Points on a hilly landscape, in no order, each with its height.
From any point a ball rolls to the lowest of the 2 points nearest to it. It stops when none of these is lower. Distance is the straight distance between rows; heights are no part of it.
J_798 h=258: -541; -14; -462; 129; 74; 270; -191; -197; -302; -164; 425; 409; 36; 278; 9; -136; 4; -27; 356; 59
J_181 h=338: -52; 163; 123; -126; 6; -83; 411; -191; 80; -53; 306; 8; -260; -4; -183; -68; 48; 339; 129; 116
J_900 h=750: 84; -111; -6; 15; 143; 256; 234; -369; -306; 82; -37; -75; -275; -163; -83; -197; -32; 103; 115; 132
J_349 h=499: -158; 295; -108; -33; 300; -167; -104; -163; -89; -8; -331; 271; 92; 201; 399; -177; -281; 224; -216; -229
J_279 h=147: -9; 241; 269; -46; 195; -38; 71; 163; 607; -84; 62; 35; 271; -16; 64; 256; -125; 149; -358; -284
J_831 h=589: 312; -157; 38; -93; -55; -109; 226; 46; -511; 155; -372; -117; -91; -213; -234; -231; -175; -23; -52; -149
J_139 h=102: -117; -24; -38; 156; -69; -98; -3; -50; -14; -135; -156; -68; 164; -42; 207; 285; 274; -213; -79; 46
J_35 h=800: 144; -113; -443; -125; 317; 123; 116; -264; -519; 80; -420; 115; 68; -160; 312; 109; 67; 9; -116; 97
J_434 h=792: 178; -152; -239; -144; 192; 47; 262; -138; -316; 19; -535; -46; 155; -223; 262; 304; 165; -45; -234; 5
J_822 h=417: 129; -141; 159; 326; -116; 262; -222; -62; 207; -81; -120; -114; 308; 1; 410; 212; -99; -324; -174; -75
J_336 h=345: -152; -164; -274; -88; -194; -65; -141; 309; -483; 59; -193; 17; 207; 49; -233; -115; -134; -117; 176; -121
J_622 h=440: 245; -164; 166; 124; -151; -49; -307; 20; 114; -282; -121; 89; 399; -32; 202; 280; -209; -445; -267; -280
J_104 h=33: 155; -210; 322; 307; -415; -140; 90; 165; 18; 292; 241; -62; -11; -26; -62; -36; 101; -493; 84; -99
J_832 h=153: 77; -674; -106; 230; -89; 340; 28; -12; -185; 71; -195; -233; -148; -86; 96; 113; 393; -329; 101; 245
J_565 h=441: -196; -20; -132; -19; -55; 238; 275; -38; 205; 408; 240; -44; -164; -227; -345; 18; 206; 91; 346; 211
J_95 h=196: 177; -377; 92; 158; -210; -237; 131; 136; -372; -7; -219; -140; 79; -108; 31; 250; 426; -462; -114; -27
J_812 h=360: 367; -167; 292; -229; -388; 17; -352; 77; 259; -275; 120; -122; -56; 59; -255; -5; -131; -419; 139; -65
J_974 h=225: 180; -298; -143; -170; 175; 545; -24; 96; -83; 23; -146; -178; 264; -219; -167; 195; -216; 119; 73; -36
J_538 h=347: -208; -249; -144; -40; 31; 78; 241; 140; 113; -324; 68; 629; 284; 301; -58; 330; -135; 302; 80; -249
J_419 h=172: -220; 129; 86; 42; 305; 177; -53; 70; 496; -194; -13; 107; 259; -13; 114; 295; -18; 153; -297; -206
J_204 h=456: -128; -123; -110; -24; -26; 467; 95; 19; 122; 52; 308; -102; -49; -127; -373; 98; 46; 162; 352; 208
J_442 h=820: -136; 164; -78; 15; 195; -83; 140; -491; -275; -87; 217; 129; -289; 57; 270; -154; 102; 117; 97; 203
J_965 h=762: 202; -13; 20; 142; 213; 45; 496; -422; -193; 201; -75; 43; -343; -206; 34; -91; 277; -83; -57; 114
J_366 h=191: 258; -282; 31; -123; -171; 133; 118; 61; -268; -153; 147; 44; 65; -98; -276; 54; -164; -123; 78; -88
J_425 h=804: 62; -52; 263; 274; -52; -356; 215; -311; -251; 311; 109; -24; -332; 24; 32; -222; 318; -299; 0; 26
J_499 h=232: -78; 127; -165; -259; 262; 45; 187; -278; -301; -223; 52; 222; -157; 300; 90; -150; -170; 482; 133; 65
J_144 h=508: -420; -226; -249; 176; -202; -272; -391; 300; -233; -256; 71; 160; 224; 285; -87; 147; 358; -351; 80; -76
J_320 h=265: 18; 183; 11; 8; 72; 80; 519; -361; -159; 157; 162; 299; -74; 7; 177; -28; 15; 29; -79; -100
J_374 h=514: -523; -76; -317; 95; -97; -347; -254; 125; -87; -200; 277; 217; 62; 346; -68; 162; 567; -171; 175; 116
J_553 h=428: 165; -318; 202; 122; -344; 301; -306; 18; 378; -179; 503; -176; -283; 130; -63; -216; 0; -243; 221; 192
J_151 h=282: 251; -61; 115; -194; 200; 143; 17; 127; 210; -19; -47; -14; 413; -119; -11; 125; -462; -53; -215; -380
J_667 h=528: -249; -129; -173; -19; -114; -435; -235; 107; -408; 47; 43; -41; -84; 217; -98; -116; 325; -134; 227; 5
J_138 h=343: 338; -23; 258; -52; 42; 33; -503; 164; -110; -247; -509; -465; -18; -91; 130; -5; -101; -35; -238; 35
J_468 h=299: -172; 423; 219; 48; -182; -468; 132; 17; -66; -11; 215; 165; -121; 335; 14; -337; -145; 131; 20; -169
J_457 h=396: 145; -144; 162; 183; -1; 455; -291; -56; 234; -28; -128; -363; 49; 17; 444; -32; -139; -101; -135; 53
J_339 h=279: -19; 29; 44; 17; -19; 233; 151; -69; 135; -114; 280; 117; 220; -12; -48; 139; -211; 28; -19; -144
J_578 h=433: 9; 233; 239; -129; 477; 194; -206; 109; 333; -46; -233; -272; 153; -76; 160; 110; -200; 191; -341; -132
J_317 h=402: -128; 285; 246; -140; 354; 340; -518; 184; 132; -68; -76; -113; -28; 49; -8; -83; -248; 226; -278; 35
J_827 h=115: 33; -25; 213; 337; -399; -74; 36; 170; 22; 327; 118; 45; 257; -1; 39; -1; -110; -516; 13; -244
J_934 h=386: 347; 103; 430; -193; 23; 42; -332; -5; 375; -330; 94; 11; 83; 74; 68; 122; -246; -224; -298; -175
J_568 h=431: -64; 160; -549; -46; 328; -26; -373; -50; -361; 325; -360; 55; 107; -141; 279; -192; -177; 95; 99; 131
J_771 h=308: 24; 5; 220; 16; -198; -283; 431; -54; -45; 42; 295; -12; -266; -52; -279; -85; 132; 23; 84; 20
J_356 h=497: -197; -248; -173; 75; -261; -351; -200; 295; -457; -330; 74; 181; 212; 318; -102; 33; 92; -268; 37; -180
J_898 h=210: -243; -259; -436; -120; 123; 291; -111; 63; -272; -441; -38; 230; 221; 151; -52; 196; -36; 195; 57; -22
J_169 h=407: 363; -413; 251; 140; -295; 143; -321; -58; 186; -239; 199; -299; -408; 104; 28; -351; -108; -290; 57; 174
J_777 h=286: -307; -112; -283; 111; -12; 329; 19; -159; -392; -105; 270; 415; 185; 135; 12; -68; -198; -112; 167; -112
J_649 h=363: -40; 293; 171; 189; -28; -224; 96; -223; 191; 361; -92; -186; -126; -121; 285; -80; 148; -108; 11; 88
J_914 h=709: -14; -240; 19; 209; -89; 186; 91; -63; 200; 299; -119; -307; -251; -129; 65; -33; 216; -84; 150; 264
J_260 h=157: 175; -290; 183; 78; -374; -433; 59; 281; -120; -72; -82; -172; 142; -72; -104; 253; 306; -404; -93; -67
J_930 h=195: -19; 66; 195; 276; -396; -310; -269; 319; -138; 355; -117; -162; 192; 47; -20; -256; -185; -441; 43; -262
J_309 h=390: -82; 295; 265; -89; 108; 275; -514; 101; -39; -216; 43; -136; -176; 97; -52; -165; -146; 172; -114; 185
J_49 h=362: 394; 229; 506; 40; -136; -278; -210; -14; 189; -194; -32; -180; 72; 24; 172; -67; -214; -207; -317; -188
J_165 h=263: -163; 60; -262; -33; 215; 366; -56; -217; 162; 245; 66; -153; -224; -150; -56; -73; 115; 256; 371; 366
J_524 h=188: 212; -24; 400; 48; -269; -401; 259; -139; -88; -424; 414; 7; -159; 112; -15; 4; 93; -126; -57; -35
J_103 h=261: -67; 45; 31; -154; 163; 10; 424; -278; -185; -274; 186; 484; -87; 441; 75; 22; -156; 428; 174; 33
J_739 h=294: 0; 165; 261; -70; -3; -98; 464; -257; 65; -420; 519; 300; -129; 371; 26; 29; -55; 375; 21; 33
J_719 h=684: 343; -188; 391; 158; -288; -168; -176; 178; 335; 103; -182; -514; -265; -116; -101; -186; -20; -145; -44; 126
J_960 h=264: 52; 352; 421; 45; -210; -505; 23; 4; -84; -240; 158; -54; -156; 191; 41; -258; -90; 20; -139; -116
J_895 h=240: -80; -111; 56; 268; -302; -62; -337; 263; -12; 319; -265; -296; 154; 40; 165; -102; 19; -387; 73; -90
J_905 h=365: -249; 78; -135; -18; -152; -116; -346; 298; -216; -70; -75; -66; 61; 136; -177; -110; 22; -79; 144; -26
J_142 h=148: 138; 113; 323; 54; -188; -216; 310; -143; 173; -263; 303; 39; 61; -3; 61; 197; 35; -28; -183; -84
J_360 h=111: 337; -401; 342; 125; -403; -284; 106; 183; 47; 54; 110; -160; -37; -127; -245; 152; 283; -486; 36; -18
J_509 h=330: 293; 78; 236; -131; 38; 153; -201; 111; 214; 184; 3; -128; 259; -75; -86; -107; -545; -74; -48; -340
J_432 h=445: -21; 84; -297; 70; 285; 63; -501; -226; -379; 160; -445; -181; -54; -84; 439; -250; -53; -36; 100; 216
J_589 h=303: 345; -100; 195; -196; -330; 139; -150; 102; 102; 149; 271; -73; -78; -87; -502; -308; -499; -152; 302; -141
J_487 h=333: -165; 207; -48; -57; -190; -449; 150; 204; -68; 16; -29; 204; 68; 245; -32; -74; 7; 68; 44; -151
J_448 h=316: 85; 239; 285; -128; 69; -19; 236; -183; 169; -421; 355; -7; -178; 123; -25; 11; -24; 383; -102; 35
J_452 h=381: 303; -157; 273; 108; -297; -8; -308; 68; 11; -203; 36; -223; -59; 29; 27; -111; -85; -357; 73; 37
J_717 h=469: -69; 21; -76; -269; -149; -9; -319; 400; -164; -476; 250; 177; -39; 298; -430; -71; -92; 167; 80; 37
J_294 h=194: 42; -47; -26; -232; 36; 121; 238; -79; -330; -196; 148; 47; -141; 87; -232; -157; -221; 355; 114; -11
J_938 h=331: -40; 210; 88; 164; 70; 181; -64; -309; 29; 378; -101; -157; -84; -77; 323; -229; -109; -16; 80; 44
J_618 h=367: -138; -179; -82; -168; 189; 131; 56; 366; 403; -384; 40; 435; 282; 172; -114; 354; -146; 336; -93; -322
J_90 h=180: -166; 498; 353; 208; 5; 71; -56; -75; 485; 189; 302; 57; 116; 67; 83; -135; -316; 42; -115; -244
J_912 h=78: -116; 119; 101; 214; -45; -79; -267; 85; 267; -182; -275; -132; 180; -11; 235; 305; 245; -190; -232; 15
J_724 h=272: 68; -217; -150; -25; -107; 390; -114; 200; -216; 245; -158; -119; 227; -146; -196; -51; -289; -95; 184; -111
J_861 h=811: -50; -79; -365; -212; 256; 242; 175; -244; -164; -30; -87; -26; -38; -158; 55; 170; 155; 222; 113; 242
J_921 h=560: 193; 30; -2; -124; 64; -135; 259; -173; -558; 153; -406; 1; -94; -81; 95; -253; -191; 48; -100; -128
J_701 h=159: 240; -237; 148; -56; -85; -97; 398; -101; -226; -267; 13; -88; -162; -157; -144; 157; 183; -7; -71; 74
J_305 h=449: -118; 374; 87; -253; 613; -44; -4; 19; 458; 22; -322; -169; 62; -43; 292; 168; 26; 363; -378; -15
J_711 h=520: -257; -164; -201; 47; -120; -159; -110; 91; -180; -76; 122; -73; -25; 98; -85; 132; 428; -149; 240; 152
J_868 h=227: -391; -83; -402; -93; 62; 198; 12; 3; -153; -475; 278; 370; -6; 319; -156; 111; 118; 267; 217; 131
J_318 h=473: -134; 525; -325; 68; 390; -329; -333; -90; -53; 62; -17; 210; -149; 51; 481; -228; 28; 375; -78; 328
J_976 h=384: -23; 438; 36; 41; 110; -420; 117; -264; 133; 208; -185; -60; -84; -113; 402; -28; 111; 66; -154; 86
J_395 h=442: 93; -161; 140; 66; -404; 345; -236; 163; 574; -84; 488; -75; -63; 107; -128; 42; 54; -243; 199; 145
J_114 h=453: -251; 553; -50; 63; 73; -587; -205; 37; 241; 16; -109; 174; -107; 149; 322; -17; 291; 93; -204; 150
J_362 h=722: 18; -280; 143; 269; -15; 273; 55; -254; 236; 161; 41; -397; -497; -36; 39; -346; 19; 44; 108; 365
J_56 h=329: 293; 178; 465; 159; -236; -487; 89; -77; -52; -211; -50; -126; 83; -15; 253; 15; -64; -251; -329; -171
J_644 h=186: 45; -615; -199; 160; -156; 588; -103; 51; -33; 58; -92; -310; -51; -62; 134; 28; 101; -201; 146; 233
J_280 h=245: 349; -30; 174; -200; -177; 20; 67; -3; -85; -25; 222; 37; 34; -68; -259; -141; -437; -34; 39; -199
J_681 h=193: -128; -37; 2; 19; 314; -30; 21; 19; 291; -293; -256; 137; 286; -14; 301; 371; 11; 158; -381; -295
J_273 h=486: -198; -27; -232; -245; 171; 339; 200; 166; 293; -70; 206; 148; 235; 45; -309; 228; -144; 374; 75; -98
J_232 h=427: -146; 258; -52; 152; -34; -665; 267; -53; 198; 193; -200; 495; 143; 136; 444; 139; 119; -19; -179; -137
J_765 h=163: -365; 201; -177; 66; -166; -262; 222; 174; 412; 155; 56; 240; 244; 41; -34; 267; 211; 19; -16; -93
J_79 h=283: -284; 206; -212; -66; 307; 458; 9; -128; 187; 223; 179; 71; 138; 4; -88; -46; -272; 309; 150; -101
J_867 h=645: 348; -260; 204; 51; 6; 107; 69; 0; 71; 230; -553; -495; -92; -329; 73; -4; -77; -16; -146; 67
J_239 h=807: 69; -200; -461; -266; 236; 302; 326; -125; -422; 40; -222; 156; -18; -135; -59; 135; 144; 171; 83; 115
J_766 h=141: -41; 17; -248; -358; 110; -187; 65; 53; -379; -18; -176; -108; -368; 56; -358; -376; -99; 488; 316; 180
J_767 h=414: -248; 223; -512; -8; 143; -107; -150; -38; -190; 418; -107; 312; 139; -13; 186; -215; -219; 98; 92; -19
J_384 h=462: -138; 353; -206; -147; 477; -35; -160; -135; 190; 9; -219; 11; 2; 19; 306; 95; 58; 350; -216; 109
J_826 h=226: 45; 103; 400; 117; -222; -577; 178; -147; -276; -338; 243; -1; -162; 257; 134; -180; 92; -84; -104; -91
J_704 h=466: -334; 48; -140; 34; -18; 527; -128; 53; 424; -72; 401; -62; -35; 36; -248; 169; 229; 184; 311; 263
J_587 h=321: -259; -172; -211; 73; -151; 134; 162; 73; -68; -254; 307; 537; 308; 206; -102; 146; -148; -28; 80; -226
J_817 h=328: 261; -64; 181; 44; -165; 274; -175; 122; 87; 297; -97; -250; 100; -150; -37; -169; -411; -112; 81; -145
J_873 h=337: 309; -8; 284; -208; -390; 131; -368; 124; 324; 7; 294; -62; -99; 82; -366; -246; -354; -336; 247; -145
J_970 h=460: -340; 431; -81; 115; 163; -365; -485; 29; 144; -132; -276; 195; -67; 75; 397; 65; 287; -12; -324; 130
J_446 h=770: 123; -12; -103; 27; 249; -21; 556; -418; -19; 152; 140; 164; -395; -218; -19; 34; 429; 111; 46; 318
J_583 h=189: -101; -251; -311; -100; 235; 493; -63; -58; -234; -214; -136; 45; 303; -44; 1; 261; -134; 84; -11; -47
J_772 h=404: 35; 99; 130; -12; -11; 229; -457; 407; 415; 48; -240; -255; 170; -56; -22; 154; -27; -19; -169; 16
J_171 h=241: -528; 101; -315; 37; 38; 182; 47; -158; -64; -260; 560; 472; -63; 386; -105; -46; 56; 167; 314; 88
J_485 h=361: -187; 64; -184; -135; -258; -319; 433; 303; -19; 298; 40; 297; 96; 181; -282; 34; 119; 57; 189; -69
J_652 h=783: 217; 10; -66; -187; 253; -139; 519; -239; -166; 6; -390; 87; 48; -78; 352; 275; 135; 185; -320; -12
J_688 h=391: -55; 36; 43; -127; 59; 116; -459; 477; 320; -207; -162; 65; 260; -39; -160; 245; -88; 45; -307; -141
J_556 h=444: -340; 383; -149; 246; 21; -671; -131; 1; 257; 11; -134; 489; 42; 170; 488; 13; 194; 5; -193; -113
J_952 h=151: 198; -335; -147; -245; -66; 181; 161; 101; -398; -268; 49; -30; -89; -88; -385; -15; -146; 156; 154; 50
J_244 h=204: -57; 323; 164; 49; -87; -62; 532; -242; -31; 256; 255; 303; 4; 90; 73; -165; -234; 69; -61; -232
J_382 h=451: 90; -119; 107; -96; -331; 130; -187; 203; 377; -266; 526; -15; -2; 33; -435; 146; 108; -162; 273; 92
J_121 h=131: -260; -10; -249; 98; -81; -22; 117; 25; 14; 71; -42; 156; 275; -43; 58; 260; 117; -127; 0; -48
J_50 h=457: -4; 183; -166; -36; 322; 37; -421; -265; -416; -24; -511; -137; 57; -9; 431; -196; -198; 21; -138; -15
J_149 h=185: -404; 114; -112; 138; -279; -308; -51; 315; 345; 230; 116; 18; 191; 43; -173; 177; 402; -223; 160; 9
J_55 h=311: 159; -264; -179; -143; -219; 134; 17; 367; -357; 182; -228; -104; 148; -208; -429; -43; -187; -136; 163; -132
J_98 h=217: -137; -297; -79; 234; -319; -44; -408; 345; 87; 163; -189; -342; 75; 93; 84; 26; 331; -368; 128; 102
J_880 h=786: -163; 70; -181; 217; 32; -432; 78; -132; -55; 529; 358; 179; -131; -15; 150; -7; 517; -194; 124; 181
J_361 h=304: -121; 218; 46; 137; 151; 438; -204; -306; 247; 279; 5; -263; -256; -25; 283; -278; -72; 153; 142; 221
J_888 h=156: 131; -496; -54; 183; 118; 142; 216; -215; -339; -10; -169; -120; -283; -141; -70; 54; 472; -260; 81; 274
J_71 h=418: 97; 139; 233; -38; 205; 297; -360; 179; 402; 97; -343; -445; 73; -59; 152; 46; -95; 131; -213; 31
J_645 h=461: 69; -83; -35; -263; -226; 88; -218; 312; 16; -352; 360; -6; -11; 63; -518; 37; -5; 16; 222; 70
J_341 h=123: 224; -481; 0; 41; 17; 87; 356; -150; -377; -272; -76; -108; -208; -187; -201; 208; 367; -123; -20; 198
J_933 h=516: -133; 234; -142; -87; 110; -233; -289; 34; -319; -139; -418; -20; 34; 159; 188; -208; -142; 108; -147; -102
J_134 h=794: -87; -27; 73; 225; -43; -500; 55; -153; -110; 587; 161; -43; -308; -18; -22; -261; 363; -218; 157; 60
J_562 h=371: -76; 295; -364; -178; 34; -128; 293; 180; 112; 758; -113; 187; 51; -231; -163; -119; -38; 176; 173; 4
J_409 h=158: -252; -94; -461; -14; 117; 196; -27; -54; -131; 97; -194; 200; 308; -99; 89; 231; 35; -48; 37; -27
J_722 h=483: -207; 503; -243; 152; 405; -239; -341; -270; -3; 126; -139; 297; -8; 27; 564; -260; -189; 187; -215; -25
J_554 h=105: 42; -225; -125; -252; 18; -49; 52; 133; -370; -112; -149; -233; -289; -93; -560; -266; -91; 305; 244; 164
J_592 h=420: -68; -145; -92; -38; -217; 95; 366; 264; 14; 337; 213; 15; -107; -184; -555; 47; 204; -74; 256; 4
J_67 h=403: 136; 17; 272; -109; 30; 41; -336; 38; 418; -383; 159; 336; 240; 87; 69; 135; -343; -227; -316; -431
J_632 h=394: -85; 192; -370; -38; 102; -9; 28; -20; -80; 630; -106; 88; -3; -240; 35; -146; -12; 2; 180; 118
J_422 h=214: -63; -359; -238; 123; -56; 456; -219; -11; -204; 234; -179; -230; -54; -60; 69; -138; 16; -145; 309; 177
J_153 h=244: -99; -256; -322; 22; 128; 551; -68; -176; 22; 353; -85; -178; -273; -198; -30; -169; 71; 108; 379; 397
J_190 h=621: 348; -247; 140; 0; -34; 115; 164; 59; -131; 281; -461; -343; -135; -348; -269; -128; -157; 4; -49; 17
J_830 h=184: 71; 84; -61; -262; 81; -242; 70; -51; -400; -42; -285; -145; -211; 63; -79; -325; -203; 353; 59; -6
J_478 h=816: -17; -93; 99; 144; 88; -223; 281; -439; -464; 24; 239; 81; -414; 25; 27; -252; 228; -126; 99; 99
J_780 h=698: 97; -185; 223; 153; -268; -30; -12; 203; 249; 180; -16; -355; -128; -127; -212; -18; 141; -128; 157; 142
J_713 h=262: 336; -120; 428; 215; -169; -250; 562; -180; 41; -11; 286; 10; -297; -124; -246; -55; 202; -199; -133; 15
J_212 h=775: 64; -33; -291; 82; 250; -197; 388; -232; -70; 162; 296; 213; -291; -204; 112; 181; 646; 64; 91; 459
J_159 h=298: -125; 152; 27; 34; 159; 182; 351; -336; 107; -5; 219; 163; 125; -1; 195; 158; -32; 134; -129; -70
J_235 h=536: 84; 96; -18; -104; 94; -143; 127; -83; -276; 34; -379; -75; 109; -47; 188; -34; -155; 76; -180; -169
J_33 h=107: -168; 421; 199; 113; -61; -57; 245; -87; 227; 343; 192; 175; 183; 63; 70; -186; -400; 52; -83; -394
J_908 h=666: 391; -237; 359; 185; -116; -115; 112; -9; 249; 123; -393; -509; -253; -277; -52; -46; 40; -43; -144; 201
J_597 h=215: -209; 411; 284; 81; 118; 347; -271; 87; 568; 163; 267; 37; 62; 75; -30; -52; -252; 157; -122; -128
J_859 h=323: 363; -58; 184; -172; -125; -133; -568; 291; -215; -349; -356; -365; -47; -26; -127; -81; -102; -79; -115; 27
J_346 h=266: 447; -354; 7; -346; 159; 277; 39; 15; -143; -266; -147; -145; 253; -204; -79; 259; -273; 3; -148; -105
J_225 h=395: 66; -67; -47; -90; -261; -74; 653; 311; -22; 338; 119; 193; -31; -81; -502; 41; 225; -65; 93; -160
J_833 h=772: 309; 106; -62; -37; 315; -105; 517; -439; -234; 170; -177; 168; -244; -216; 320; 9; 207; 103; -202; 119
J_723 h=377: -154; 203; 95; -25; -41; -64; -391; 131; -232; -248; -32; -124; -149; 148; -76; -217; 22; 22; 30; 72
J_525 h=780: 94; 7; -247; 216; 217; -310; 257; -229; -179; 449; 341; 216; -326; -147; 82; -63; 564; -56; 85; 294
J_653 h=467: -313; 461; -245; -38; 332; -140; -410; -57; 116; -73; -54; 238; -170; 82; 331; -64; 162; 308; -212; 296
J_883 h=231: 60; -122; -31; -65; 333; 157; 171; 13; 106; -16; -301; -15; 422; -134; 184; 312; -215; 28; -322; -308
J_231 h=474: -319; 109; -164; -79; 9; 278; 143; 62; 369; -144; 385; 152; 122; 62; -276; 241; 123; 279; 136; 45
J_543 h=498: -72; 120; -46; -359; 323; 364; -45; 234; 237; -265; 228; 62; 75; 108; -303; 65; -172; 489; -54; -53
J_661 h=341: -291; 418; -227; -188; 39; -66; 211; 169; 436; 597; -40; 109; 178; -68; -170; 1; -102; 288; 76; -124
J_81 h=290: 228; 7; 309; 195; -282; -452; -89; 60; -258; -163; -247; -166; 199; 5; 244; 12; -46; -400; -249; -199
J_843 h=246: -169; 221; 21; -21; -32; 276; -128; 196; 382; 75; 284; 88; 199; 20; -277; -9; -245; 120; 47; -165
J_593 h=238: 204; -292; 182; 205; -181; -150; -58; -32; -347; -107; -227; -249; 43; -69; 176; 65; 132; -375; -77; 20
J_48 h=405: -116; 359; -48; 30; 15; -436; 359; -153; 136; 271; 33; 259; -10; 33; 320; 24; 126; 7; -81; -1
J_143 h=312: -235; 312; -187; -143; 156; 209; 158; -66; 285; 470; 57; 49; 117; -116; -78; -44; -193; 286; 115; -114
J_797 h=206: 492; -310; 379; -67; -184; -266; 352; -114; -68; -300; 186; -69; -281; -153; -376; 21; 14; -130; -52; 69
J_37 h=372: 240; -117; 184; 140; 86; 243; -332; -90; -54; -96; -466; -437; 73; -28; 466; 30; -126; -96; -199; 14
J_612 h=297: 417; -286; 17; -240; -15; 82; -222; 123; -286; -380; -207; -277; 40; -165; -222; 37; -202; 31; -32; 0
J_834 h=736: 252; -301; 242; 185; 105; 376; 269; -344; 39; 73; -23; -261; -358; -180; -131; -159; -49; 84; 20; 281
J_191 h=815: -141; 76; -392; -150; 343; 160; -27; -409; -304; -171; 186; 94; -233; -12; 157; -48; 106; 322; 212; 368
J_268 h=106: 138; 106; 320; -46; 34; -235; 348; -36; 432; -296; 105; 76; 229; 43; 194; 353; 17; 128; -414; -189
J_567 h=481: -57; -94; -74; -163; -329; -330; -216; 507; -326; -378; 94; 206; 61; 413; -338; -110; -81; -8; 108; -101
J_393 h=201: -229; -74; -89; 127; -243; -152; -212; 371; 306; 177; -143; -264; 99; -28; -98; 212; 470; -206; 173; 175
J_872 h=380: -20; -71; 47; -238; 201; 132; -247; 413; 463; -354; 72; 254; 271; 14; -166; 321; -153; 124; -269; -307
J_946 h=423: 168; -11; 133; 56; -61; -145; -97; 26; 12; -360; -6; 167; 300; 91; 126; 143; -248; -155; -304; -294
J_193 h=280: -189; 159; -89; 16; 202; 575; -95; -194; 304; 259; 148; -146; -87; -65; 8; -90; -92; 248; 242; 168

Call two points neighbours if one is among the 2 nearest of the other. Go from one point of each pair to the other, from neighbour to neighbour, staying as low as possible. Name the highest point that can't be avoided.
J_952, J_104: J_653
J_554, J_832: J_181
J_341, J_832: J_888
J_912, J_268: J_509
J_912, J_104: J_895

Two balls start at each pair of points below. Name the first point that both come to, or write none.
J_232, J_767: J_193
J_273, J_645: none
J_191, J_478: J_965
J_425, J_442: J_965
J_509, J_946: none

For each start below, name the point where the ball stops.
J_970: J_832
J_50: J_832
J_143: J_832
